Points on a hilly landscape, in no order, each with its height.
A ball rolls from a point to the lowest of its 2 nearest points, and stops where none of them is lower. Distance is the straight distance between rows; heights are no part of it.
Q_572: -5; 11; 28; 2; 6; 5; 3; 13; -6; -8; 3; 6; 17; 17; -17; 18; -8; -15; 1; 12; -1; -4; -29; -20; -18; -21; 3; -9  (h 433)
Q_321: 10; 16; -15; 4; -6; -7; -13; 15; -7; 0; 5; 16; 14; -6; -8; -25; 2; 10; 23; -9; 3; -1; 9; 31; -1; 0; -5; -28  (h 213)
Q_659: -3; 3; -10; 5; -7; -1; -10; 10; 7; -9; 3; 19; 8; -10; -3; -23; 3; 1; -10; 3; 12; -13; -18; -1; -7; -14; -15; -11  (h 562)
Q_683: 13; -1; 4; 12; -3; -8; 6; -6; 0; 5; 14; -3; 8; 16; -1; -5; -13; 0; 11; 3; -15; 17; -29; -15; -13; -4; 19; 21  (h 187)
Q_449: -3; 4; 20; -20; 3; 13; 9; 1; 7; 0; 2; 2; 20; 13; -3; 21; 6; -17; -27; 18; 5; 14; -6; -1; 0; 16; -4; -1  (h 737)
Q_520: -12; -30; -25; 9; -3; -5; -10; 12; 12; -2; -36; 11; -7; -28; 9; -4; 7; -5; -4; -4; 6; -18; -1; -5; 5; 10; -29; 18  (h 279)
Q_125: 1; 22; 15; -6; -3; -11; -8; 7; -22; -9; 21; 4; 5; 23; -12; -3; 12; 2; 8; -11; 12; -2; 16; 17; 5; -10; 4; -41  (h 226)
Q_773: 11; -1; -8; 14; 3; -7; 4; 6; -9; 16; -4; -13; -19; -6; 0; -7; -19; 6; 26; -4; -17; 3; -6; -21; -5; -15; 13; 27  (h 299)
Q_672: 5; -19; 13; -27; 11; 9; -5; -19; 0; 0; -26; -35; -17; 5; 8; 39; 2; 9; 0; -14; -20; -9; 19; -11; 13; 2; 19; 10  (h 361)
Q_763: 4; -12; -9; 22; 4; -20; -6; -17; -26; 4; 10; 1; -21; 0; 1; 0; 15; 6; 36; -32; 3; -17; 38; 1; 19; -19; -5; -18  (h 325)
Q_615: -15; -2; 14; -3; -3; 13; 2; 22; 16; -17; -4; 18; 19; -7; -6; -2; 7; -17; -28; 20; 8; -7; -33; -8; -14; -12; -23; -4  (h 541)
Q_877: 6; 15; -15; 5; -5; -12; 6; 4; -1; 9; 3; 6; -4; -12; 9; -30; -9; 20; 9; -7; -9; 10; 16; 25; -3; 28; 6; -7  (h 529)
Q_919: -8; -21; -2; -12; -3; 18; -13; 32; 9; -12; -31; 7; 11; -23; -3; 7; 18; -12; -5; 8; 13; -7; 0; 6; 6; 12; -31; -5  (h 427)
Q_553: -3; 29; 24; 2; -1; -1; 2; 14; -19; -3; 14; 2; 5; 17; -19; 7; -7; 4; 6; 1; 1; -13; -25; -12; -11; -38; 6; -24  (h 603)
Q_681: -12; -13; 1; -8; 1; 11; -3; 16; 12; -4; -17; -4; 2; -17; 4; 1; 12; -8; -21; 13; 6; -4; -3; -7; -2; -2; -16; 13  (h 463)
Q_827: 4; 19; 10; -13; 1; 12; 25; -6; 8; 18; 7; -7; 2; 7; 3; 5; -2; 9; -30; 18; -6; 28; -8; 13; 3; 18; 14; 12  (h 319)
Q_907: -13; -4; 3; -14; -14; 22; -11; 33; 12; -25; -17; -1; 4; -29; -5; 6; 17; -2; -16; 14; 19; -12; -7; 13; 1; 2; -37; -11  (h 485)
Q_738: 14; -6; 11; -25; 11; 7; -8; 14; -9; 18; -22; -12; 8; 12; 2; 19; 3; -6; 18; -4; -11; 15; 32; 1; 7; 20; 6; -1  (h 653)
Q_557: 2; -8; -6; -11; 4; 1; -7; 11; -2; 5; -18; -13; -6; -13; 6; 7; 8; -1; 8; -3; 2; 8; 34; 13; 7; 28; -9; 10  (h 657)
Q_981: -7; 18; 0; -10; -3; 16; 25; -3; 29; 19; 2; 7; 9; -7; 14; -5; 5; 11; -44; 9; 1; 25; -23; 26; 0; 16; -1; 4  (h 760)
Q_241: -9; -4; -21; 11; 9; 0; 30; -28; 16; 14; 10; 7; -9; -9; 19; -3; -5; 1; -23; 1; -7; 18; -6; 8; 10; 31; 4; 31  (h 202)
Q_393: -3; 9; 30; -17; 7; 12; 4; 22; -14; -4; -2; -5; 12; 16; -11; 19; -3; -9; -4; 11; 4; 5; 2; -1; -8; 5; 2; -16  (h 385)
Q_973: -9; 11; -2; -4; -4; 1; 7; -19; 2; -5; 10; -18; -28; -9; 10; -5; -4; 18; -30; 5; 9; -8; 14; 11; -1; 6; 6; 5  (h 576)
Q_521: -12; 2; -9; -2; 0; -4; 8; -23; 6; -6; 6; -1; -14; -9; 11; -6; 4; 6; -27; 5; 9; 0; 22; 17; 4; 28; -2; 4  (h 568)
Q_620: 5; -15; -3; -2; 4; 6; 0; 13; 10; 8; -19; 0; 7; -3; 3; 7; -2; -8; 5; 4; -16; 13; -15; -17; -5; 2; 0; 26  (h 514)
Q_601: -14; -16; -21; 16; 2; 3; 24; -42; 24; 1; 9; 10; -7; -9; 19; 4; -3; -5; -33; 4; 2; 8; -18; 0; 6; 24; 1; 36  (h 171)
Q_98: -7; -3; 0; 8; 3; -1; 6; -8; 4; 5; -3; -24; -24; -12; 7; 4; -9; 6; -10; 8; -5; -3; -5; -15; -8; -11; 9; 31  (h 384)
Q_405: 8; -3; 2; 7; 1; -9; 16; -17; -1; 10; 16; -17; -2; 14; 2; 7; -14; 4; 7; 8; -15; 20; -17; -9; -2; 7; 24; 26  (h 220)
Q_965: 7; 9; 8; -8; 3; -8; 5; -15; -7; -1; 16; -3; 9; 25; -2; -1; 3; -1; -14; 11; 4; 22; 11; 10; 10; 21; 17; -11  (h 295)
Q_959: -19; -41; -18; 14; 0; 3; 3; -38; 29; -19; -3; 10; -6; -9; 18; 11; 3; -18; -24; -5; 5; -17; -11; -18; 2; 11; -5; 25  (h 170)
Q_598: -4; -9; -3; -1; 1; 8; -13; 22; 6; 1; -19; 1; -1; -19; -1; -3; 2; -5; 3; 9; -1; -9; -9; -13; -4; -14; -16; 9  (h 420)
Q_590: -23; -37; -20; 9; 4; 2; -5; -32; 23; -15; -15; 6; -21; -12; 18; 10; 2; -14; -16; -12; 1; -28; 4; -19; 5; 6; -10; 21  (h 194)
Q_377: -7; 13; 20; -15; 1; 14; 22; -2; 13; 2; 10; 13; 26; 16; -2; 11; 1; -14; -36; 21; 0; 16; -28; 2; -6; 10; -1; 1  (h 750)
Q_847: 9; -12; -7; 7; 7; -10; 22; -32; 3; 16; 8; -12; -5; 10; 9; 14; -13; 3; 7; 0; -16; 23; 2; -3; 6; 26; 26; 31  (h 233)
Q_295: -6; 7; -2; -14; -12; 12; -11; 20; 5; -12; -9; -6; -3; -24; -4; -4; 13; 4; -14; 8; 14; -10; 2; 19; -2; 4; -22; -5  (h 521)
Q_651: -5; -5; 6; -14; -2; 5; 0; -9; 8; -10; 8; 0; 9; 4; 7; 3; 17; -4; -32; 16; 16; 11; 12; 10; 6; 18; -10; -4  (h 554)
Q_639: 0; 7; -13; 2; 0; 6; 8; 30; 8; 17; -20; 0; -7; -25; 3; -14; -6; 5; -2; 6; -12; 9; -15; 2; -11; -1; -7; 27  (h 209)
Q_193: 6; 11; 19; 2; 1; 4; -9; 23; -29; 5; 8; 0; -1; 9; -20; 12; 7; -2; 32; -3; 6; -15; -1; -5; 5; -40; -8; -23  (h 504)
Q_218: 6; -19; -15; 14; 4; -10; -13; -7; -9; 3; -9; 4; -8; -3; 2; -5; -2; 0; 28; -20; -1; -17; 19; -17; 10; -17; -7; 0  (h 588)
Q_43: -3; 13; 1; -10; -2; 14; 25; -2; 26; 9; 7; 15; 20; 2; 5; 0; 6; -3; -40; 16; -3; 22; -27; 10; -5; 13; -2; 8  (h 756)
Q_201: -2; 5; -11; 0; 2; 5; 35; -29; 17; 20; 12; 3; 6; -4; 14; 2; 1; 3; -31; 9; -6; 30; -12; 9; 12; 24; 5; 30  (h 231)
Q_385: 12; -15; 23; -29; 10; 6; -1; -13; 7; 3; -10; -5; 27; 32; 1; 38; 7; -17; -1; -2; -12; 14; -1; -9; 6; 22; 15; -4  (h 703)
Q_712: 1; -12; 25; -3; 5; 13; -17; 11; 1; -7; -13; -7; 4; -1; -15; 22; 5; -11; 14; 3; -7; -12; -20; -27; -6; -39; -5; -10  (h 475)
Q_356: 9; -21; -3; 4; 8; -8; 8; -44; 2; 5; 3; -14; -13; 17; 10; 20; -11; -1; 12; -10; -15; 6; 9; -5; 8; 21; 28; 23  (h 256)
Q_610: -2; -18; 12; -15; 6; 10; 2; -27; 7; -2; -15; -36; -25; 0; 9; 39; 1; 5; -15; 2; -7; -8; 13; -17; 11; 1; 17; 20  (h 332)
Q_109: -8; -4; 5; 6; 4; -4; 7; -42; -5; -10; 16; -18; -27; 6; 7; 11; 0; 3; -19; 2; 8; -5; 20; -4; 10; 8; 15; 9  (h 292)
Q_605: -13; 8; -13; 0; -5; 8; 23; -14; 30; 8; 2; 8; -5; -15; 24; -11; 7; 21; -50; 3; 8; 12; -15; 21; 3; 23; -7; 8  (h 764)
Q_664: -9; 2; -1; -5; -4; 5; 2; 14; 16; -10; -3; 22; 18; -4; 0; -15; 2; -4; -23; 14; 6; -2; -30; 0; -12; -4; -13; 0  (h 553)
Q_451: 16; -15; 16; -31; 12; 6; -4; 2; -1; 12; -23; -11; 23; 21; 0; 30; 2; -11; 10; -6; -23; 16; 14; -10; 7; 19; 15; -1  (h 683)
Q_414: 0; -7; 9; -5; 6; 9; -2; 24; 3; 5; -17; 8; 20; 5; -4; 11; -4; -22; 2; 9; -6; 8; -17; -15; -11; -5; -7; 7  (h 555)
Q_717: 5; 3; 17; -12; 4; -6; -1; -18; -11; -6; 12; -22; -1; 25; -4; 15; 7; 4; -15; 11; 7; 14; 14; -5; 12; 12; 21; -6  (h 330)
Q_361: -1; -10; 18; -8; -5; 4; -3; -18; 5; -16; 12; -16; -2; 19; -3; 16; 6; 0; -19; 12; 9; 1; -7; -16; 4; -13; 7; -1  (h 481)
Q_293: 8; 9; -14; 11; -1; -6; 2; 12; -12; 12; -1; -1; -10; -8; -2; -22; -15; 11; 21; -2; -10; 1; 4; -8; -2; -7; 3; 13  (h 263)
Q_178: -11; 13; -11; 3; -8; 3; 9; -7; 11; 4; 6; -10; -34; -17; 11; -17; -13; 25; -19; 2; 4; -12; -1; 10; -11; -3; 4; 6  (h 582)
Q_551: 7; 16; -9; 1; -6; -6; -7; 13; -11; 3; 9; 5; 1; -2; -7; -24; -5; 12; 11; -5; 2; -2; 4; 12; -1; -8; -1; -16  (h 225)
Q_951: 1; 18; -11; -6; -15; 0; -4; 5; 10; -3; -3; -5; -1; -18; 8; -14; 1; 15; -6; -2; 3; 9; 20; 46; -3; 32; -2; -14  (h 545)
Q_260: 5; 13; -5; -9; 8; 3; 30; -13; 10; 25; 4; 0; 5; -6; 7; -1; 2; 2; -26; 11; -7; 33; 3; 16; 11; 30; 5; 24  (h 271)
Q_824: -4; -18; -16; 18; 5; 2; -6; 1; 0; 16; -24; -6; -29; -28; 3; 0; -7; 0; 25; -7; -12; -29; -4; -27; -4; -29; -7; 21  (h 347)
Q_77: -3; -19; -14; -6; 0; 7; -6; 13; 4; 1; -33; -13; -12; -31; 11; 14; 14; 1; 8; -7; 4; -1; 38; 16; 6; 33; -17; 15  (h 684)
Q_73: -5; -4; 21; -8; -1; 4; -6; -6; 0; -17; 12; 2; 13; 22; -7; 15; 6; -14; -12; 11; 10; 1; -16; -16; -5; -12; 1; -8  (h 464)
Q_159: -2; -1; 15; 2; -6; -12; -3; -21; -8; -16; 27; -21; -11; 21; -8; 11; 5; 7; -6; 1; 8; -2; -7; -16; 2; -22; 12; -6  (h 497)
Q_511: 7; 6; -3; 11; 2; -27; -4; -14; -20; -5; 24; 7; 0; 15; -5; -21; 3; 7; 22; -20; 1; 2; 16; 3; 14; -17; 9; -24  (h 296)
Q_187: -1; 12; 29; -7; 5; -10; -1; 2; -19; -10; 17; 3; 17; 39; -15; 20; 1; -12; 3; 2; 8; 4; -4; -8; 1; -3; 15; -24  (h 285)
Q_409: 5; 13; -1; -3; -2; 9; -13; 33; -16; -1; -4; 5; 14; -1; -17; 1; 4; -6; 29; -4; 7; -8; 14; 19; -1; -1; -12; -23  (h 526)
Q_510: 7; -21; -2; 1; 7; 4; -21; -1; -3; 3; -18; -12; -14; -11; -3; 14; 5; 2; 26; -12; -7; -23; 4; -27; 3; -38; -6; 3  (h 373)
Q_197: -1; 23; -3; 0; -10; 12; -9; 26; -4; -10; 3; 21; 26; -5; -18; -4; -2; 2; 13; -2; 13; -23; -7; 32; -12; -11; -16; -42  (h 538)
Q_739: 3; 4; 25; 2; 3; 11; -11; 22; -15; 1; -4; -2; 3; 6; -21; 12; 1; -6; 22; 3; 0; -12; -15; -20; -6; -41; -5; -14  (h 492)
Q_718: 5; -11; -8; 18; 2; -25; -2; -18; -21; -1; 20; 3; -10; 10; -3; -4; 9; 3; 34; -30; -3; -8; 20; -9; 16; -25; 4; -17  (h 311)
Q_284: -1; -11; 2; 10; 4; -9; 11; -47; 1; -1; 18; -20; -23; 18; 7; 21; -8; 4; -7; -3; -1; 4; 9; -5; 12; 15; 26; 20  (h 274)
Q_797: 6; -11; 4; -12; 8; 0; 7; -26; 3; 8; -1; -12; 7; 10; 8; 15; 9; -6; -21; 9; 3; 24; 25; 8; 18; 27; 6; 9  (h 589)
Q_121: -10; -13; -14; 17; 2; -13; -14; -21; -17; -3; 2; 0; -25; -6; 5; -4; 8; -1; 25; -29; 8; -19; 40; 0; 16; -5; -7; -14  (h 340)
Q_262: 1; -15; -10; 19; 6; -1; 0; 1; 0; 13; -15; -13; -22; -17; 4; -1; -15; 4; 24; -5; -21; -9; -11; -27; -10; -23; 6; 29  (h 329)
Q_519: 8; 19; 17; -8; 3; 4; -9; 26; -27; 1; 3; 1; 4; 10; -21; 10; 4; -3; 27; -3; 8; -8; 13; 9; 2; -19; -4; -26  (h 515)
Q_196: 1; -3; -16; 10; -4; -11; -8; 1; 3; -9; 9; 28; 16; 2; -2; -30; -3; 1; 5; -4; 4; -7; -17; -3; -3; -8; -10; -12  (h 566)
Q_323: 2; 22; 3; -5; 3; 11; 4; 43; 2; 19; -16; 3; 4; -12; -5; -9; -9; 2; 5; 10; -8; 9; -17; 4; -15; -5; -1; 13  (h 302)
Q_123: 0; -1; -7; 3; -2; -9; -4; -11; -1; -11; 11; 0; -6; 1; 3; -13; 0; 5; -6; -2; 10; -4; 3; -7; -1; -9; -1; 1  (h 525)
Q_958: -5; 21; 33; -17; 2; 5; 4; 15; -21; -9; 15; -4; 13; 24; -20; 25; -3; -5; -1; 7; 11; -4; 1; -7; -8; -2; 2; -29  (h 327)
Q_56: -5; 25; 24; -8; 3; 8; 10; 17; -4; -10; 10; 9; 18; 17; -12; 6; -13; -7; -11; 10; 2; -3; -24; -4; -20; -10; 6; -15  (h 401)
Q_489: -16; -14; 2; -1; 3; 7; 4; -33; 4; -4; -2; -25; -36; -4; 11; 24; -2; 0; -21; 4; 9; -12; 19; -11; 7; 1; 11; 18  (h 310)
Q_707: 15; -15; -4; 14; 2; -7; -12; -1; -9; 6; -5; 2; 3; 9; -5; -3; -6; -1; 35; -16; -10; -3; -1; -23; 4; -21; 4; 5  (h 581)
Q_302: 3; -11; 6; -1; 0; 3; -13; 5; -1; 0; -9; -11; -12; -9; -2; 7; 3; 0; 11; 0; -1; -11; -2; -22; -1; -22; -5; 7  (h 391)
Q_219: 7; -6; -1; -2; 2; 14; -18; 34; -8; -2; -19; 10; 23; -4; -14; 8; 9; -16; 28; -1; 11; -8; 12; 7; 0; 2; -21; -17  (h 539)
Q_518: 6; 23; -12; 6; -15; -1; -16; 7; -3; -7; 9; 11; 17; -7; -8; -16; 6; 9; 22; -14; 7; -10; 18; 43; -1; -3; -4; -47  (h 204)
Q_469: 8; 1; -9; 0; 3; -8; 9; -14; -1; 5; 5; 2; 1; 4; 7; -13; -9; 1; -1; 3; -8; 15; 4; -5; -1; 16; 8; 16  (h 505)
Q_861: -4; -13; -25; 22; -6; -18; -9; -8; -4; -11; 4; 28; 9; -5; -1; -31; 2; -3; 11; -13; 9; -16; -1; -6; 9; -1; -16; -9  (h 571)
Q_65: 5; 26; 5; -4; -9; -5; -11; 5; -12; -11; 17; 7; 15; 11; -9; -14; 2; 11; 9; -14; 8; -5; 15; 37; -4; 0; 4; -49  (h 212)
Q_54: 1; -14; -24; 15; 1; -13; -10; -5; -13; -2; 2; 13; -5; -11; 0; -21; 6; 0; 24; -17; 12; -21; 16; -4; 13; -10; -18; -10  (h 579)
Q_369: 10; 3; 3; -15; 4; 1; -13; 18; -9; 7; -14; -14; 12; -1; -2; 6; 7; -9; 16; 0; -3; 17; 36; 20; 6; 30; 0; -6  (h 620)
Q_691: 4; -17; 17; -21; 3; 15; 1; -9; 7; -3; -7; -1; 21; 14; 2; 28; 12; -18; -16; 13; -1; 14; 1; -9; 8; 15; 1; 3  (h 720)
Q_910: 13; 22; -8; 6; -5; -9; 3; 7; -10; 14; 10; 1; -10; -3; -4; -26; -18; 20; 22; -6; -8; 1; -4; 7; -5; -13; 13; -7  (h 240)
Q_564: -17; -4; -16; 23; 3; -15; -16; -20; -10; -9; 0; 6; -32; -15; 7; -15; 4; 0; 19; -27; 9; -23; 39; 11; 13; 15; -10; -10  (h 357)
Q_784: -2; -7; 2; 12; 0; -13; 3; -21; -9; -1; 8; -27; -35; 7; 1; 14; -11; 10; 13; -9; -11; -10; 6; -18; 1; -12; 19; 15  (h 379)
Q_37: 3; 23; 17; -15; -1; 6; 8; 7; 0; 1; 12; 5; 11; 16; -6; 1; -3; -1; -22; 12; 0; 9; -13; 10; -13; 8; 8; -11  (h 372)
Q_930: 8; 29; 17; -17; -2; 9; 16; 8; 3; 15; 10; -8; 0; 11; 0; 3; -8; 11; -18; 15; -5; 18; -9; 16; -8; 12; 16; -1  (h 349)
Q_989: 12; -8; -6; 8; 6; -1; -15; 19; -7; 10; -15; 22; 22; 2; -11; -6; -6; -13; 30; -3; -7; -2; -14; -17; -4; -16; -11; -1  (h 567)
Q_638: 1; -2; -2; -3; -3; -8; 0; -12; 5; -14; 13; 9; 9; 11; 5; -12; 6; -4; -20; 6; 9; 9; 0; 1; 3; 7; 1; -5  (h 537)
Q_884: 3; 13; 0; -13; -7; 8; -8; 25; -4; -8; -9; -12; 9; -14; -5; 3; 11; -2; 10; 5; 7; 8; 28; 32; 0; 24; -6; -8  (h 584)
Q_62: 7; 16; -18; 0; -14; -9; -1; 12; 5; 2; -1; 4; 14; -16; 8; -27; -6; 11; 10; -6; -5; 16; 17; 45; -7; 33; 4; -20  (h 536)
Q_421: 4; 28; 15; 2; -8; -5; -4; 7; -10; -1; 21; 9; 4; 22; -15; -10; -4; 9; 2; -4; 4; -12; -19; 2; -9; -28; 12; -31  (h 597)
Q_661: 3; 14; -6; 4; -14; -1; 3; 0; 10; 5; 11; 3; -14; -5; 5; -28; -19; 26; -11; -4; -4; -7; -23; 5; -16; -21; 11; -13  (h 592)
Q_858: 8; 22; 0; 3; -13; -2; -5; 4; 4; 2; 16; 12; -3; 3; -4; -25; -11; 19; 1; -9; 4; -15; -20; 8; -12; -31; 6; -29  (h 595)
Q_362: 1; -28; -17; 6; 11; 6; -19; 0; 7; 5; -34; -2; -11; -23; 4; 7; -3; 0; 25; -19; -17; -30; 2; -24; 2; -26; -10; 11  (h 360)
Q_438: -4; -18; -19; 0; -5; 0; -10; 31; 10; -4; -32; 8; 5; -24; 4; -3; 13; -4; 1; 4; 7; -8; 0; 6; 5; 17; -31; 11  (h 355)
Q_225: 6; 7; 10; 5; 0; -25; 2; -23; -13; -5; 27; 0; 11; 30; 0; -7; -3; 1; 2; -4; 0; 19; 6; 1; 8; 10; 26; -15  (h 275)
Q_90: -4; -20; -21; 9; 2; -15; -3; -13; 6; -7; -4; 19; 7; -3; 12; -19; 0; -8; 2; -5; 1; -1; 8; -4; 5; 20; -10; 9  (h 415)
Q_939: 2; 3; 15; 10; -9; -22; -5; -13; -14; -12; 33; -9; -9; 24; -12; 5; 8; 7; 9; -12; 5; -8; -9; -16; 6; -35; 14; -17  (h 508)
Q_950: 8; 16; -4; -3; -1; -10; 8; 0; -3; 6; 9; -3; -5; 5; 3; -21; -8; 15; 2; -1; -7; 21; 14; 15; 1; 17; 12; 1  (h 520)
Q_669: -15; -12; -17; 28; 7; -16; -5; -26; -8; -8; 7; 9; -27; -7; 13; -19; -9; -6; 20; -25; 0; -12; 26; -1; 11; 17; 2; 1  (h 377)
Q_498: -4; 4; 12; -3; 1; 8; 11; -5; 6; 6; 3; -24; -22; -9; 4; 9; -3; 7; -24; 21; -5; 1; -13; -8; -3; -12; 9; 27  (h 410)
Q_899: 4; 3; 1; 10; -3; -13; -8; -9; -11; -8; 19; 0; -7; 10; -6; -11; 3; 4; 7; -9; 6; -13; -6; -10; 5; -30; 3; -12  (h 516)
Q_949: 15; -1; -10; 14; 2; -8; -9; 14; -13; 12; 2; 18; 11; 10; -8; -15; -12; -4; 36; -8; -11; 4; -7; -13; 1; -18; 4; -2  (h 574)
Q_855: -5; -19; -21; 18; 5; -13; -5; -21; -1; -9; 1; 10; -11; 0; 10; -17; -6; -4; 13; -16; 0; -7; 14; -11; 6; 9; -1; 8  (h 395)
Q_382: -8; -4; -2; 13; 5; 0; 11; -15; -3; 11; -1; -29; -43; -8; 8; 12; -15; 5; 12; -4; -12; -11; 4; -14; -7; -14; 17; 32  (h 359)
Q_796: -1; -7; 8; -11; 2; 8; 3; -26; 3; -1; 2; -11; -1; -1; 8; 15; 17; -1; -31; 11; 18; 14; 32; 14; 16; 27; -3; 1  (h 573)
Q_968: 8; 1; 5; 13; -3; -30; 1; -23; -16; -11; 34; 0; 3; 30; -3; -8; 1; 2; 12; -14; 0; 12; 6; -7; 12; -11; 19; -20  (h 286)
Q_207: -3; 12; 12; -7; 4; 23; 1; 46; -4; 10; -22; 5; 13; -16; -13; 10; -3; -9; 11; 17; -4; -1; -16; 2; -16; -10; -13; 5  (h 387)
Q_682: 7; 11; -1; 12; -5; -3; 10; 8; 5; 7; 10; 5; 2; 3; -1; -15; -18; 5; 4; 8; -18; 13; -39; -9; -18; -13; 14; 21  (h 156)
Q_866: -15; -37; -28; 11; 3; -2; -7; -10; 18; -7; -27; 13; -14; -18; 16; 2; 3; -14; -7; -12; 0; -25; 0; -17; 2; 11; -18; 19  (h 221)
Q_167: 3; 15; -9; 4; -4; 1; 10; 16; 10; 11; -4; -2; -4; -11; 4; -19; -14; 9; -5; 9; -15; 11; -26; -4; -16; -13; 5; 21  (h 198)
Q_100: 0; -9; -4; 0; 1; 7; -16; 33; -2; 1; -22; 21; 23; -5; -9; -3; 2; -14; 19; 4; 5; -7; -4; -7; -2; -4; -20; -5  (h 556)
Q_209: 9; -9; -5; -4; 6; 1; 6; 1; 7; 14; -6; 3; 11; 4; 9; 2; 0; -11; -1; 5; -10; 21; -1; -5; 0; 15; 0; 23  (h 479)
Q_702: -3; 9; -4; -16; -9; 18; -2; 36; 4; -8; -14; -1; 8; -20; -3; 1; 11; -1; 0; 11; 8; -2; 6; 24; -2; 15; -19; -4  (h 548)
Q_2: -2; -7; 25; 9; 3; 2; -8; 1; 0; -14; 6; 1; 9; 9; -18; 21; 2; -14; 8; 5; -1; -9; -34; -30; -12; -40; 3; -7  (h 458)
Q_149: -4; 10; -9; -2; -7; -4; 3; -12; 11; -3; 3; 0; -5; -14; 13; -15; 5; 15; -24; -1; 5; 9; 16; 31; -2; 25; -2; -8  (h 557)
Q_792: -10; -21; -16; 9; 1; -1; 10; -28; 21; -10; 5; 12; 0; -6; 14; 0; 6; -8; -26; 4; 8; -2; -10; -10; 4; 16; -7; 23  (h 134)
Q_626: -4; 14; -13; 7; -9; 3; 17; 0; 23; 12; 2; -1; -17; -13; 16; -22; -17; 28; -23; -1; -7; 1; -22; 11; -16; -4; 8; 2  (h 587)
Q_832: 5; 24; -5; 2; -7; 12; -15; 27; -18; -5; 5; 17; 18; -5; -22; -4; 8; 3; 35; -6; 8; -23; 3; 28; -4; -16; -20; -37  (h 534)
Q_230: -14; -5; 12; -8; 2; 21; 3; 30; 14; -7; -19; 8; 10; -16; 0; 3; 11; -16; -22; 19; 0; 2; -24; -6; -9; -7; -17; 7  (h 513)
Q_576: 0; -17; -12; 1; 1; -3; 1; 0; 12; -1; -7; 11; 16; -5; 8; -9; 7; -9; -12; 3; 2; 9; -2; -6; 2; 16; -14; 15  (h 444)
Q_160: 5; 19; 14; -4; 1; -13; 1; 7; -21; -2; 17; 3; 13; 28; -10; -4; -2; -2; 8; -4; 3; 9; 4; 5; 0; -2; 14; -21  (h 250)
Q_742: -1; 17; 18; -14; 5; 19; 1; 37; -10; 7; -11; 1; 12; -3; -13; 13; -7; -9; 6; 10; 1; 3; -4; 6; -11; 6; -8; -5  (h 452)

Call two points neighbours if one is among the 2 nearest of the other. Go from one point of each pair to the other, from neighbour to neighbour, staying as low as possible. Name the highest point that can't be avoided.
Q_792 / Q_225: Q_361
Q_792 / Q_382: Q_973
Q_518 / Q_682: Q_742

For each start below, name the point where the ball stops.
Q_218: Q_518
Q_626: Q_209
Q_672: Q_682
Q_610: Q_682
Q_598: Q_518
Q_393: Q_518
Q_553: Q_792
Q_519: Q_792
Q_638: Q_792
Q_369: Q_792
Q_90: Q_225
